Points on a hilly landscape, in no order, each with its height.
A ball rolls from a point to the lowest of its 2 nearest points, and stops where none of them is lower. Distance is the straight distance between rows; heights are no part of it.
Z539: [ 30   6  20  26  -9  -7 -25 -17  -5 -22   8   0 -26 -26  15  14 -13 -14
  -1 -11 -19  27  16  38 -12   0  13  -4]  height 60.0
Z910: [-22 -17 -49 -27   9  22  -2  31  11   3   5  -8  -5  17  -4 -29  -5  -2
 -13 -22   8   3 -25 -20   6  -4 -20  13]  height 40.7
Z995: [ 23   9   0  36 -23   3 -16  -5  21 -39  18  13   6   8  11  -1   7 -29
   0   2   5  22  11 -11 -29  28   2 -19]  height 65.3
Z290: [ -5  -7  -1  23  17  17   7  36  19  -9   0 -12  29   4 -11   6  20  -3
 -16 -17  -7 -14  11 -32  -7 -38 -34  -5]  height 66.0
Z242: [ -7 -11 -37  -4   0  16 -15  32   5   7   9 -12  38  18  13 -10   3  17
 -19 -40 -14  20 -23   0 -17 -17   2 -14]  height 24.6
Z748: [-33  -2  14  -4  -4  -4 -26  -6  25 -28 -20   4   3 -34  11   7  -2 -18
 -11  12  -2  29  23  38   3 -20  27 -27]  height 35.2
Z795: [-13 -16   9  -2  -1  22 -15  -1   1 -22 -10  -9 -16  13   4 -12  14  -3
  -8 -19  14  18  15  30 -15 -13   8   7]  height 6.9
Z660: [ 19 -10  33  10   4   8  -2 -21  -4 -15  16  12 -13  -4  13   4   1  -8
 -12   8   3   9  15  19  -8  -3 -19  15]  height 47.1
Z186: [ -4   1  -5  -7  -3  28  -2  -7   4 -11  -8  -1 -11   9   9  -8  26   7
   0 -15  10   8  -4  -4  -1 -12  -4  13]  height 11.5
Z351: [-20  22 -11 -12 -25 -21  12  -1  36  14  -4   1  27 -29   7  21 -25   8
   7  15 -17  -7  -1   9 -11   1  22 -37]  height 36.9
Z951: [-16  25 -27 -24 -12  24   6  -3 -11   7 -22 -26  16  -4  14  -6  30  15
   3 -37  -1  -1 -27  -3   6  -1  38  -5]  height 18.7
Z400: [ -7  12  -9 -15 -13   4  16  -4 -13  25  -6 -10  21  -8  14  -7  18  23
   2 -19 -10   4 -24  10   0   7  19   4]  height 23.4
Z482: [  8  28 -25  -3 -12   3   0 -19  -9 -12 -10 -12  -6  -5 -25  20 -20 -22
  33   0 -10 -10  10  13   1  17  30  -4]  height 24.1
Z930: [  9  -4 -31   6  -2   2  -7  45  13  10  23 -20  23 -14  -2  -8  -9  -2
 -27 -35 -25  13 -27  -1 -22   0  -7 -15]  height 29.5
Z849: [ -5 -17  -6 -13  -3  -5 -16  -7 -25   1  -2  -5  24  42   3  -6 -12  22
   9 -19 -15  22   2  33  -9  12  13  -5]  height 28.2
Z83: [-16  28 -15   1 -26  -7  -2  -8  33 -13  -3  -8  24 -28  -1  24 -13 -14
  24  17 -14  -9  15  16 -15   1   6 -19]  height 40.4
Z105: [-10  -2   0  13   7 -16  10  34  34   1   8  -5  17  -7 -22 -14 -24 -22
  -8   5  -2   0  13 -12 -12  -2 -18 -29]  height 34.7
Z348: [ 12  12   4  -4 -12  16  -9 -22 -30 -15 -22 -20  -1  25  -6  10  18  14
  15 -19  -1  -9   7   3  -4   8  26  24]  height 17.0
Z579: [ 24  18  40  33 -16  -3 -14 -26  12 -25  14  28 -26 -28  36   2  17  -8
 -11  15   1  32  13   7  -5   9  12 -18]  height 41.4
Z369: [ 31  -6 -18   8  14  11 -12  -1  -3 -12  33  22 -22  18   5   5  -5 -21
   9   8   2   9 -13 -11   3  23 -31  20]  height 64.7
Z17: [ 12 -15  21  39 -10 -11   1   7   4   3  17   6  34  36 -18  -3   9  -3
  12   9   6  -8  25   8 -30  28 -24  11]  height 70.1
Z331: [-30   9 -38 -42  15 -28   8  17  22  38 -14   4 -15 -20  -2  15 -37  24
 -38  14 -19 -25 -34 -49  37 -18   4 -31]  height 72.9
Z104: [-21  -4 -21  -3  -9  11  29  23  26  14  16  -2  14 -28 -12 -17   2   3
 -37   6 -13 -30  -1 -38  10  -8 -44  11]  height 75.3
Z151: [  3  -2  20   0  23 -17  -8  -3 -37  -9 -41 -17 -19  28 -35  -8 -21  -9
   1 -15  -1  -4  29   0   7   5  29 -11]  height 58.9
Z178: [ 35  23  29  22 -27  -8 -14 -34 -34 -20  -9   0   4  14 -12  21  -6  -7
  17   8 -16 -10  25   8 -15  32  29   4]  height 23.1
Z443: [-24   0  37 -10  16 -34   3  -1  12   9 -24   4 -20  -4  -2 -11 -25  -1
  -8  25  16  22  12  12  12  -6  37 -52]  height 52.4
Z833: [ 22 -24  58  16   5   0  -1  -2 -27   9   6  -5  -5  -8  13  11  14  28
 -14 -15 -11  -3   7  43 -16 -27  -1  27]  height 56.0
Z551: [  2  18 -51  -2   3   6  10  31   5  -1   7 -30  18  -5 -29  20 -19 -27
  21 -14 -19 -37 -14 -23   6   8   3  -5]  height 32.6
Z410: [ 25  26   3  37  -3 -21   2  14  13  -1   9  -3  15 -21   3  12 -16  -5
   0  -7 -17  12   2 -14 -10  -1   9 -32]  height 33.9
Z240: [-21  -9  18 -10  25 -17 -12   6 -17 -18 -41 -18 -19  24 -33 -12 -21 -27
  -8  -1   9  18  38   9  14  -6  29 -34]  height 56.8
Z611: [-19 -55  45  -4  10  19   8  12   3   6   6  -3 -14  20  -1 -35  11  -2
 -13   1  26  -8   9  29 -18  -7 -35  17]  height 16.8
Z645: [  1 -22  45  13 -19   2 -53  -5   3 -41  -2   4 -27 -22  39  -7  17  -8
 -21  -7  -5  43  21  52 -21  -4  19 -10]  height 42.5
Z568: [ 18 -31  68  22  37  -8  15  -4 -43   5 -10  -5 -22  15 -19  -2   6   3
  -9  11   5 -22  16  10  13 -27  -4  18]  height 50.9
Z296: [  4 -24  18   3   4  -9  20  -1 -10  37  21  18  33   0   3  -8  -5  32
 -22  15 -14   2 -15   9   7 -10 -27  16]  height 37.3
Z84: [  3  13 -39   3  -7 -14  -4  36  24  12  20 -12  11 -35   0   0 -26 -17
 -24 -13 -26  14 -27  -9 -15  -2  10 -31]  height 34.6
Z122: [ 32 -21  45  19  42  -6  10   6 -37   9  -4  -4 -36  26 -20 -14  -4  -9
  -6   1  11  -8  11  -5  11   1   2  27]  height 49.0
Z782: [-25 -17  39  -2   7  -5  17   1  -4  13 -14  -4  16  28  -7 -40  17   9
  -9 -11  19   9  16  -2   0  12   0  -7]  height 20.8
Z856: [ 10  26   3 -10 -16 -22  -3 -33  28  -7  -4  13 -40 -23   8  20 -34 -23
  15  35  12   4   9  24  -8  14  23 -26]  height 23.9
Z374: [  5  12   5  11  -5  -5   6 -21 -18  -1   0  12  15  28  -2  -8  21  11
  21   8  13  -2   3 -29   7  25   1  10]  height 14.0
Z963: [ 12   4  16   5  13  -3 -19  -1 -23  -9 -17  -3   7  13  12  12  15  25
 -13 -33 -23  27   6  19   1 -27  33  -9]  height 13.9
Z784: [-22 -14   4 -22   4  -1  -2  -6  20  -3   8  14 -25 -32   8  -6 -25 -17
 -12  25   9  12   3  45   3  -6  -9 -20]  height 31.4
Z948: [-11   2   7 -32 -28  13  -2 -44 -10   3  -9   5 -12  -7  19 -10   8   6
  10   3   7  12  -1  42   2  18  16   7]  height 65.9
Z287: [ 21   7 -30  21 -23  16  -9   8  11 -20  27  -7  29   5  14  17  10  -7
   7 -15 -16  13 -22  -6 -29   2  -9  -5]  height 59.7
Z191: [-33  -5 -20 -22   9   1  30  21  11  31 -15 -25   5 -19 -25 -14  -6 -10
   5  -4   8 -38  -2 -24  16   1 -24   8]  height 45.8
Z304: [ 16 -25  42   8  -6   9 -28 -17   0 -27  18  19 -21   2  40  -3  11   1
 -17   2  -1  33  16  45 -22   0  -5   6]  height 44.8
Z319: [ 19  -5  15  33   2  -5  -4  -4  15  -9  13  13   5  25  -3  -9   3 -15
   3  12   8   5  19  -3 -22  29 -25  -3]  height 68.0
Z509: [-17  10 -22 -14  16 -28   1  -2  -2   4 -15   9  -4  32 -22 -16 -28  -6
  23  14   9  -1   2 -16  11  31  13 -22]  height 55.3
Z229: [ -4 -17  41  -5   8  19 -10  -4 -10  -4  -9  -6 -22 -18  31  -2  30  18
 -25 -18   5  23   3  33   0 -44  -1  -2]  height 58.0
Z961: [-26   3 -15 -32 -17   8  34   6   3  38  -6 -23  -1 -36  -9 -16   1   7
 -15 -11  -6 -26 -24  -9  22  -5 -13   8]  height 40.6
Z988: [-28 -24 -15  -4  20  11  11  35  17   3   9  -1  30  16  -8  -6   7   9
 -21 -11  -3 -15   0 -30   3 -28 -52  -4]  height 68.9
Z699: [ 22  23 -23   8   4   6   0 -10 -18 -19   1  12  13  17  14  29  14   1
  20   6 -11  -1 -11 -49  23   0   2   4]  height 28.7
Z224: [ 33  -6 -13  25   5   6  -3   9 -13  -1   8 -25 -11  15 -29  11  -8 -17
  23 -21  -8 -30   1   6 -15   8 -11  33]  height 42.1
Z123: [-13  10 -11   7  24 -30  -1  14  12 -14 -11  10  10  24 -23  19 -21  -8
  21  22  -2 -16  31 -31  15 -15 -21 -22]  height 51.0
Z582: [ 10 -25   6  10  15   3   4   4 -20  22  20  23  20  19   1  -1  -3  30
 -11  12  -3 -10  -9   0   6 -18 -38  39]  height 40.0
Z785: [-13   0  -3   0 -15 -16  -5  -5  -5  -7   0   6  25  29  -4  -2 -14   4
  16   3  -5  19   8  19 -15  26   6 -15]  height 25.2
Z99: [  5 -17  63  14  33 -10  28  -2 -34  20 -14  -4   1  -5  -2   3  11  19
  -6   0   5 -13   9  12  19 -32   2   7]  height 53.0
Z221: [-12   2 -16   6  -3  -8  10  14  16   0  13   3  32   4  -5 -11 -14  -3
   0  -1  -6   8  -6  -8  -8  12  -5 -25]  height 29.9
Z387: [-16   2   8 -30  -2   6  -6 -39 -15  -9 -26   0 -42 -12  -1 -13  -1 -17
   7  11  16  11  13  30  12   5  24  -3]  height 63.5
Z826: [  0  -7  33  -3 -24   5  -2  -8   1  15   7  -1   5 -18  28 -21  13  20
  -3 -23   4   9  -6  43 -20  24   8  10]  height 70.3
Z64: [  9  -2 -37   8 -14  13  -9   4  -9  -3  24   0   6  10 -17  34  14 -13
  41  16  -1 -52   2 -19   9  25 -39  49]  height 78.5
Z760: [ -2   5 -37  -1 -10  11  19  13  -2   9  17 -14  13  -8 -20   0  11  -9
  23   4  -1 -49 -15 -30   6  19 -27  34]  height 81.5
Z456: [ -9   0 -53   1 -22  13 -26   4  17 -33   3  -2  20  18   7   4  -1 -34
   6  -6   1  28 -11   7 -23  12  14  -8]  height 55.8
Z895: [ 29   4  12  36  11   3  15  -5  -6  -1  12   9 -11   3 -27  13  19 -20
  24  22  12 -42  12 -34  12  19 -26  38]  height 51.6
Z889: [-29  11 -12  -8  17 -35   2  10  23   5 -18  10  16  23 -18  17 -39  -4
  22  28   4 -10  15 -14  10   1   3 -32]  height 52.9
Z228: [ 35   6  12  30   1  13  -4  -9 -11 -18   5  -1 -36  19 -21  -4  18 -23
  22   5  17 -29  16 -23  -5  37 -13  40]  height 48.4
Z82: [ -9  22  -8  -3   0   6   3 -10 -17 -10 -21 -13  15  34 -14   4  16   6
  28  -2   3 -14  13 -18   7  19  13  12]  height 17.7
Z654: [ -6   5  -3   5 -19  -7  27   1  -5  23   5  -5  67   2  -4  10   5  26
  13  -3 -23 -25 -17  -6  -5  10  -8   4]  height 44.7
Z103: [-10   8  43  -2   9 -31  -3  -4  26  -5   1  29 -44 -33  26  20 -23  -5
 -18  44  15  20   1  10   3 -20  12 -38]  height 46.9
Z741: [  3  15 -17 -19 -16 -34  22   3  11  47  17  12   3 -26   6  14 -28  45
 -39  20 -25 -10 -47 -24  16 -13   4 -23]  height 27.1
Z619: [ 12  16  45  10  -5 -26 -16 -18  22 -13   6  24 -32 -42  29  10 -12   2
  -8  27   0  28   3  17  -1   2  24 -40]  height 44.4
Z195: [  1  24 -44 -16   2  10  -7 -24  -6 -25  10  27  -7   7  16  20   4  -7
  14  21  -6   2 -19 -25  22   4  -4   9]  height 32.1
Z9: [  7  15  14  11 -28 -21   3 -25 -10  -1   5  13  29  18  15   0  -2  15
  16  10  -5  21   5   6 -18  49  24 -26]  height 21.6
Z62: [  9  33 -36  10  -9  -9   6  15  21   2   6  -9  13 -31   7  21 -17 -13
  -2  -6 -19   6 -27 -22  -2  -8  24 -34]  height 38.8
Z68: [-24  22 -27   0 -32  17 -17 -16  17 -26 -14 -15  25 -18   0  13   1 -25
  20  -3  -9   5  10  24 -17  -1  28 -10]  height 44.1
Z661: [ 27  11 -26  24  -1 -15  11  26 -11  12  16 -24  21   2 -41  17 -21 -17
  35  -7 -20 -36  -4 -13  -5  16  -7  17]  height 37.8
Z652: [  0 -13  16   9   1 -12  19  11  -4  22   8   1  53  -3  -5   3 -10  25
  -4   9 -19  -9   4  15   1 -12 -16   0]  height 40.5
Z15: [-18  -9  30  -7  23  -7  -4 -10 -41 -11 -35   7 -14  45 -21  -2  13   2
  14  19  21 -17  39 -17  27  -1 -13  12]  height 47.0
Z418: [  4  -4  -2 -19   7 -16  18   5 -14  44  19   9  15  -7  12 -14  -3  36
 -32   5 -10  14 -25  -2  12  -2  -7  -5]  height 34.1
Z860: [ -4 -39  24  -9  10  20  -2  18  -2  -5   3  -9 -14  32  -1 -23  13  17
  -4 -26  27  -3  10  21 -29 -15  -8  24]  height 12.1
Z893: [-11  -6 -25 -10  -6  33  14  19  23   4  17  -9 -12 -21  -6 -17  12 -11
 -19  -6   7 -27 -11 -20  -4  -8 -48  33]  height 78.6
Z689: [-13  16 -17   1  -1  -8  -1   1  34 -15 -19 -13  -8 -31 -23  17 -25 -44
   7   9   7   8  12   2  -2  -5  35 -34]  height 77.1
Z745: [-17 -22  12  13  14   3  23  32  19   8  12 -13  19  -1 -23 -17 -12 -16
 -12   9   4 -18  14   7 -12  -8 -41   4]  height 40.1
Z875: [ -7  17  -1 -10 -24 -22  10   3  24  24  17   1   7 -48  18   6 -22   9
  -4   2 -19  11 -16  13  -9  15  18 -32]  height 32.9
Z687: [ 29   7  -3  26   2  -6  -6   7 -10 -17  -4 -20 -23  17 -31  -5  -4 -31
  22  -9   4 -11  19  -9 -16  26  -1  16]  height 45.2
Z306: [ 15  12 -17  27 -27   4  10  -1   8 -11  23  -1  43  17  -2  16  20 -10
  29  10  -3 -20  -1 -26 -17  31 -18  12]  height 52.8
Z423: [ 32 -14  36  14   6  10  16  -7 -16  25  12  -1   0 -23   9  10  10  28
 -20  -6  -7  -8  -7  27   0 -31 -13  38]  height 53.9
Z333: [ 15 -31   5   4  32  15 -15   7 -23 -11   7  17 -20  39  -2  -8  10  18
  -7  -9  14   3  -2 -16  10 -20 -26  33]  height 44.9
Z898: [  4 -11  29  18 -15  11   8  16  16  18  23  -8  18 -27  14 -29  15  15
 -16 -16   2   2  -8  25 -27  -1 -11   4]  height 73.3
Z755: [ 16  -5  -9   8  43 -14   7  19 -32  16   2   1   7  14 -12   7 -20  18
  -2 -17 -20  -3 -12 -13  26 -25  -3   7]  height 13.5
Z406: [-21 -15  -9 -14  13  -2  16  20  -4  16  -2 -10   6   0 -24 -23 -12  -8
  14   6   9 -28   9  -4  11   9 -33   7]  height 45.0
Z592: [-24  13 -39 -35 -11  16  16   7   7  27  -9 -25 -17 -40   1 -23  15  -8
 -15 -14   5  -6 -30  -9  21   1   9   4]  height 35.7
Z432: [ -2  21  13  -9 -23  -6  22  -4   8  33  12  -4  30 -31  14  -6   2  23
   5   5 -12  -2 -22  11  -1  19  16  -6]  height 28.0
Z343: [ -8   1 -34  -3  -9  39   4   4  12 -10  13  -4  -1  -8  -5   7  22  -5
  13  -7   9 -40  -4 -21  -2  -8 -43  48]  height 81.4
Z46: [ -6   8  -9 -18  28 -28  19  25   5  38 -13 -14  -6 -24 -16  -2 -36   9
 -10  -6  -7  -2  -8  -5  17 -13  20 -27]  height 68.5
Z188: [-25  20 -27   1  -1   6  -2  13  23 -12 -30 -21  -2  -5 -23  -6   1 -38
   9  -6   9   1  10  -7  -1   8  32 -18]  height 74.1
Z26: [  0 -34   6   3 -11  20 -17  -7   0 -13  15  16  24  41   2  18   9  19
  11   8   4  -9  20  25 -21 -20 -40  30]  height 41.5
Z548: [-16   6 -22 -12 -25  12 -32 -11  15 -42 -26  -5   9 -10   5   6  19 -32
  -4  -9   5  36   9  33 -17  -2  40  -5]  height 47.9
Z90: [ -6   0  13   1  -3  12 -22   5   7 -11  -3   3 -11 -40  39   5  29   9
 -20 -11  -9  45  -2  25  -3 -29   3 -14]  height 60.5
Z827: [-13  15 -11 -33  14 -28  16   0   3  34 -15 -14 -33 -15 -10 -10 -35   4
  10  -1   8  -3 -19  -1  21  10  35 -24]  height 65.8
Z537: [ 10 -29  12   3  34  -3  -1  18 -32   0  -9   5 -26  47  -9 -24   0   7
  -4 -11  17  10   4 -14   6   1  -5  25]  height 46.8
Z668: [ 10  22  -4 -13  18 -20   7  -3 -14  16 -21 -14 -27  -8 -15 -16 -23  -7
   6 -15   1   6  -4   1   8  14  50 -24]  height 63.3
Z128: [-33  20 -23 -47  -6   3  12 -20  15  17 -23   0 -13 -37  10   5   1   0
   0  14  11  -2 -10 -14  37 -20   9 -16]  height 23.8
Z864: [ 19   7 -10  24 -31   9 -28  -5  11 -36  20  10  29  14  24   0  14  -6
  -2 -12 -11  37  -7   8 -26   7  -3 -14]  height 62.5
Z688: [ 22 -38  -7  10  21  10  -6  21 -21  -3  22  13   8  39  -4   7   7  32
   0 -10   5 -13 -12 -16  -1 -32 -33  51]  height 42.7
Z928: [ 12  15  19   7  -7   6  -5  -8  18  -6  14  25 -23 -48  39   5  35  17
 -26  18  -3  35 -15   1   5 -20  -6 -22]  height 63.1
Z305: [-11   2 -10  -2  -7   7  -7  10  24  -3   2 -11 -29 -37  -5 -29  -1 -40
 -11  -8  24  26   0  20 -10   8  19 -15]  height 66.6
Z108: [ 15  -3 -11  26  -8  -3 -12   4 -13  -6   0  -5   8  34 -29  24  10 -12
  40  12   9 -43  29  -5  -4  29 -30  32]  height 76.1
Z481: [  4   4   4 -26   3 -12  12 -33 -34  10 -22  -4 -33  18   1 -25   1  -1
  18   3  15  -5  -3  -1  24  29  20  12]  height 59.6
Z525: [-23  10 -44 -30   1  24   1  15  -2  22 -23 -34  16 -24   2  10  11  -2
 -12 -37 -11  -9 -29  -7  20 -15  40 -15]  height 24.2
Z269: [  6  33 -14  -5 -19  -7   3 -39  11 -22 -10  -3 -26 -16  -5  12 -22 -30
  24  22   4  -6   7  15  -4  16  27  -5]  height 20.4
Z302: [ -4  15  29   4 -10   2  -5 -24  11 -15 -14   7 -20 -25  26  -6  28   2
 -10  13   7  25   3  -5  10  -5  16 -17]  height 38.0
Z438: [ 18  13   5   7  25 -14  -4  -7 -28  -9 -29 -13 -31   3 -17   0 -13  -9
  -2 -12  -9   8  11 -12  14  -5  38 -11]  height 60.9
Z941: [ 35  16  30  43  -5 -18   1 -11  -5 -10   3  -2  11  -4  -7  13   0  -2
   9   3 -14   2  19  -8 -15  -2   2 -12]  height 29.8
Z636: [ -3 -26  -7 -28   5   7 -18  -2 -24   4   5  -1  -3  31  15 -20  -3  28
   5 -29   6  19 -10  37 -17   1   5  25]  height 31.0
Z869: [ 18  21  37  22 -16  -5   2 -31 -13 -11  -6   6  15   1   9  18  16   9
   9   3 -12   9  21   2  -9   5  17  -3]  height 26.6
Z172: [ -1  20 -46 -18  28  -6   5  12 -12   4 -11   7 -15  -4   2  10  -5   5
  -1  -9 -15 -10 -31 -68  52  -9   7   1]  height 21.0
Z391: [-10 -29  43  15   2  11  -1  25  12   6   7 -27   6 -10   4 -22   8   7
 -18 -32  -1   8  13  40 -31 -26  -4  -4]  height 76.5
Z148: [ 41 -29  23  51 -18 -10 -18   0 -11   9  19   1  25  47 -31  15  16  -3
  24  10  12 -31  26   1 -42  27 -29  33]  height 72.3
Z277: [ -6   9   0 -17   4 -19   4 -22  17   8  15  28 -38 -19   9   3 -40 -10
   8  35  12   4  -5  21   8  12  -2 -11]  height 27.3
Z91: [  5   6   6   3 -15   4 -19 -11   5 -10  -1 -11 -33 -33  -1  -7 -16 -29
  -4 -13   6  19   8  37 -18   8  26  -2]  height 62.9
Z980: [ 29  -5  47  21  -3  -2 -20  -7 -21  -6  11 -11  -9 -27  23  22   3  15
  -6 -17 -27  15  15  50 -10 -17   8   8]  height 57.8
Z52: [-12   8  25 -14  16 -27   7   5  30  14 -11  13 -34 -29   0  -1 -29   3
 -11  25  15  13   1  11   8 -22  23 -38]  height 49.8
Z557: [  1 -31 -28 -25  -2  24 -14  15 -14   5  10  -6  -9  51   3 -17   5  33
   6 -45  12  -7 -17   1 -22 -15   9  28]  height 34.4
Z444: [-12  22 -39 -50 -10  -5  17 -19   6  11   0  10 -19 -31  16  13 -15   6
   0  27  -1 -11 -34 -26  31   0   6   2]  height 19.4
Z312: [-12  -5  55  -8  11   5  10 -10 -19   7 -22  -4 -11 -17  14  -4  26  17
 -15  -6   9  13  12  23  17 -31   6  -7]  height 55.9
Z800: [-11   9 -27  -6  -9   2  11   6  29  -1  -4  -6 -11 -16 -16 -26  -7 -30
   3   1  14   7 -10  -3 -11  33  21 -20]  height 70.7
Z998: [ 24 -19  40  14  12  -1   9 -19 -14  10  25  25 -12  -1   9   6   0   0
 -10  32   6  -6   6  12   6   7 -32  15]  height 49.3
Z752: [ 16 -15 -20  -6 -17  26 -13 -14  -6  -7  29  19  17  23  19  15  -3  16
  12   3  -3  -7  -8  12 -17   2 -39  35]  height 38.6
Z143: [ -7 -20 -22 -14  34  -1   1  18 -14   5   3   2 -16  29  -6 -30   0   3
  -2 -20  10  10 -16 -19  14   8 -10   8]  height 44.3
Z437: [-23  -6   6  -9  26 -17  -2   0 -15  -6 -23   7   3  41 -22   5  -5  -3
  19  16   4 -15  35 -15  25   0 -18  -2]  height 48.7
Z888: [-11 -28  19  -3   6  16 -10  -9 -18 -11   1  16   8  48  -3   9  14  14
  19  19  14 -16  29  12   4 -16 -37  33]  height 43.5
Z96: [-30  -7   5 -21   4  12  12  -3   7   9 -10   4   3  13   7 -31  17   6
  -7   3  17  12   0  -5  11   0  -7  -7]  height 16.3
Z458: [  8   2  13  11  25 -10  10  11 -21  15 -11  -1  17  14   1   3  -1  24
 -11 -18 -19  14  -1  -2  18 -19   7  -9]  height 10.1
Z825: [  7  18 -48 -10  -1   3  -6  11  -8  -5   3 -25   4  -5 -14  15 -23 -28
  28  -8 -17  -6 -11   2   1  11  11   1]  height 28.3
Z193: [  4   6   8 -21   7   1  -8 -41 -28  -8 -19   4 -44  18 -13 -10  -7 -18
  14  17  21   3  21  16  17  27  12  14]  height 61.5
Z74: [-15   9 -25 -30  26 -25   9  18   7  39 -18   1  -2 -18   2   1 -25  17
 -22  -5  -4   3 -19 -30  37 -20  17 -40]  height 70.8
Z428: [-16  12 -15 -12   9 -31  26  19  39  24   2  15   0 -24  -3  15 -31  19
 -37  28 -18 -33 -27 -57  22 -29 -15 -17]  height 75.0
Z625: [-26 -21  42  -2 -10 -10 -43   3  10 -34 -17  -4 -24 -49  29   1   9 -21
 -24   8   3  42  21  57   3 -18  32 -29]  height 39.3
Z993: [ 21  15  26  12  -8 -17  13 -25  -9   1   9  28  21  25  14 -10  12  18
   4  14  10  14  -6 -18   3  37  18  -9]  height 17.9
Z101: [ 37 -14 -16  19   6  21 -28  -7  -3 -35  24  22 -31  39  10   1   8 -16
  -5 -10  11  22  -5 -10 -19  12 -21  24]  height 62.8
Z22: [  9  23  30   8 -25   2  17 -34  14   5   3  13   9 -31  17   9  14   7
  10  19  -1  -1  15  15 -11   8   1  -5]  height 30.3
Z757: [ -4  32  10  -1 -33  10   4 -30  26 -11  -5   4  -7 -41  23   0  21 -10
   5  10   3  15   3   6  -5   2  30 -21]  height 34.5
Z111: [  1   6 -43 -11 -15  31 -12 -22  -4 -26  21  16  15  11  21  31  18   2
  20  14  -6  -7 -16  -5  -6   0 -29  27]  height 35.5
Z491: [  9  -8 -32  11 -12  16 -35  -7   9 -35   9  -1 -11  18   0   0  -3 -35
   7  -8  10  25   4  25 -26  21   4   1]  height 58.7
Z863: [ 25 -18 -11   3  -6  27 -31 -12   1 -30  13   8 -43  21  14 -10   5 -22
  -3 -11  15  15   3  21 -26  15  -4  24]  height 61.1
Z853: [ 14  -7   6   0   6  20 -19  15 -15  -9 -15 -10   8  20  15  13  27  35
  -8 -52 -18  18  -4  11 -16 -44  23   5]  height 16.9
Z376: [-39 -20 -13 -20  -9  18  13  24  24  23   5  -7  30 -13  -2 -20   7  20
 -41  -3 -12 -12  -3  -8  -3 -19 -34  -4]  height 72.1
Z616: [ 18  11  15  32   7  11  26   3  12   4   2   0   7 -13  -3  -9  22  -2
  -6   1  13 -12  -2 -30  -6  -1 -15  11]  height 59.0
Z127: [ 19  -8  17  41   1  16   8  22  15 -10  18  -1  22 -11  -2   3  15   8
 -17  -6  -4   2  -2 -22 -17 -29 -41   3]  height 63.0
Z648: [-24 -38  43   3   8   0  21   9  -7  17   1   9   8  32  -6 -44  18  12
  -7  12  31  -3   5   4  -8  12 -22  14]  height 21.5
Z574: [ -9 -24 -50 -26   0  27 -19  35  -5   3  10  -9  -3  36  10 -18   7  11
  -9 -39  11   3 -35 -12 -10  -6  -5  20]  height 37.5
Z185: [  2   2  27 -10 -29   6  -9 -34 -15   0  -7  -9  -5   7  13 -20   9   9
  11 -15  -2  12   1  44 -21  39  26   7]  height 67.9
Z706: [ 32  10  20  20 -17   6 -19 -24 -40 -20 -20 -18   2  25  -6  13   5   3
  13 -17 -15  -8  26  17 -30  15  26  19]  height 20.3
Z357: [-21 -37  40  -1  27   1 -11  -6 -34 -14 -12  21  -7  58 -12   4   8   5
   4  28  14 -15  38   8  11  -7 -33  19]  height 45.3
Z427: [  6   1 -12  -8  12 -25  22  15  -7  34  19  12   5 -10  10  -3 -15  30
 -28   9 -14   2 -44 -36  27  -5  -4  -9]  height 30.9
Z848: [ -3  12  -6  -1  12 -17  35  19  17  23   5   2  -2 -35 -24  15 -29   3
 -17  24 -14 -45  -4 -41  22 -23 -21   1]  height 77.5
Z533: [  3  21 -14   7 -30  13  16  -5   9   3  14  -4  55  -3  12  10  20   6
  11   1  -9 -14 -17 -26  -4  10  -6   0]  height 48.9
Z155: [  8  22 -20  -1  18  -3   9  15 -11  -2  -1  12  10   4   6   7  10  14
  11  -1  -3 -14 -32 -74  35   7   2   4]  height 24.7
Z360: [ 12   4 -29  -6  40  -5 -11  18 -26  -8 -15  -1 -11  25 -12   8  -8  -1
  10 -20 -14  -2 -11 -42  38 -10  11   8]  height 17.2
Z950: [-29  -5  37 -16  24 -27   4  -8  -4   1 -41  -2 -26  16 -20 -16 -27 -12
   0  23  18   6  31   0  12   5  29 -40]  height 54.6
Z830: [-36  11  15 -10  -8  15 -10 -22  25 -26 -25   3   8 -36  13  16  17  -6
  -8   7   6  15  20  25  11 -34   7 -14]  height 31.5
Z834: [  9  -9 -17  -2  10  10   0  -9   4  -4  27  23 -29   7  -8  -9  -3 -23
   9  32  21 -18  -4 -23  15  38 -49  35]  height 67.0
Z85: [ -1  -3 -13   3  -3  25 -13  12   4   0  -3 -12  31  11  27   9  27  35
  -3 -45 -16  15 -13  -3 -21 -30  12  -3]  height 20.2
Z390: [ 26  -6 -29  27 -22  12  -8  19   2  -3  34 -14  38  32   0  15   5  -7
  23 -11  -8 -19 -18 -18 -31  24 -23  14]  height 56.1
Z563: [  9  26   0  14  -5 -17 -19   3  34 -20  -7   0 -28 -44   1  22 -26 -27
  -6   8  -1  24  13  18  -9 -22  26 -32]  height 80.2
Z526: [ 19 -26  51  10  14   8  21 -23 -24  29  17  19  -6 -10  16  -6  18  23
 -19  25   4   1  -9  14  18 -14 -14  28]  height 51.5
Z468: [-16   4 -10 -26  17 -28  17  -9 -20  19 -14  15 -16  26 -10 -20 -16   6
  20  12  15   1  -8 -22  31  30   9   5]  height 57.3
Z839: [  2   5  15  21   7  -1  31   3   7   5  11  12   5 -11 -17  -5  12  -9
   8  27  17 -33  11 -39   8  14 -28  16]  height 55.2
Z789: [-27  -5 -50 -20 -10  22 -22  -4  28 -28 -11   2   4  -8   0   0   7 -30
  -8   0  13  27  -4  12   3 -15  15  -1]  height 52.0
Z70: [ 19 -23  -5  45 -11 -17 -20  27 -15   4   9  -1  30  56 -30  19  20  -2
  35  -3  14 -36  23  -9 -25  24 -35  38]  height 74.2
Z714: [ -2  26 -29 -32 -17 -20  13  -8  14  29  19  22  -1 -31  18  21 -31  28
 -15  30 -17  -3 -30 -11  12  -2   4 -19]  height 23.7
Z740: [-33   1 -57 -39 -10  22   7  12  18  22 -17 -29  -3 -46  -8  -7   0 -12
 -28 -29  -5 -17 -31 -17  24 -21  16 -20]  height 30.1
Z270: [-37  12 -15 -35  -2   6  -5 -18  12  -2 -31   5   3 -28   9  16  10   1
  -5  12   2  11   7  12  29 -32  20 -18]  height 27.5

For each start below, name the point where the ball stops.
Z91 | Z444
Z304 | Z444
Z406 | Z374
Z456 | Z951
Z889 | Z458
Z90 | Z374
Z910 | Z374
Z343 | Z269
Z898 | Z458
Z827 | Z869
Z148 | Z296
Z839 | Z269
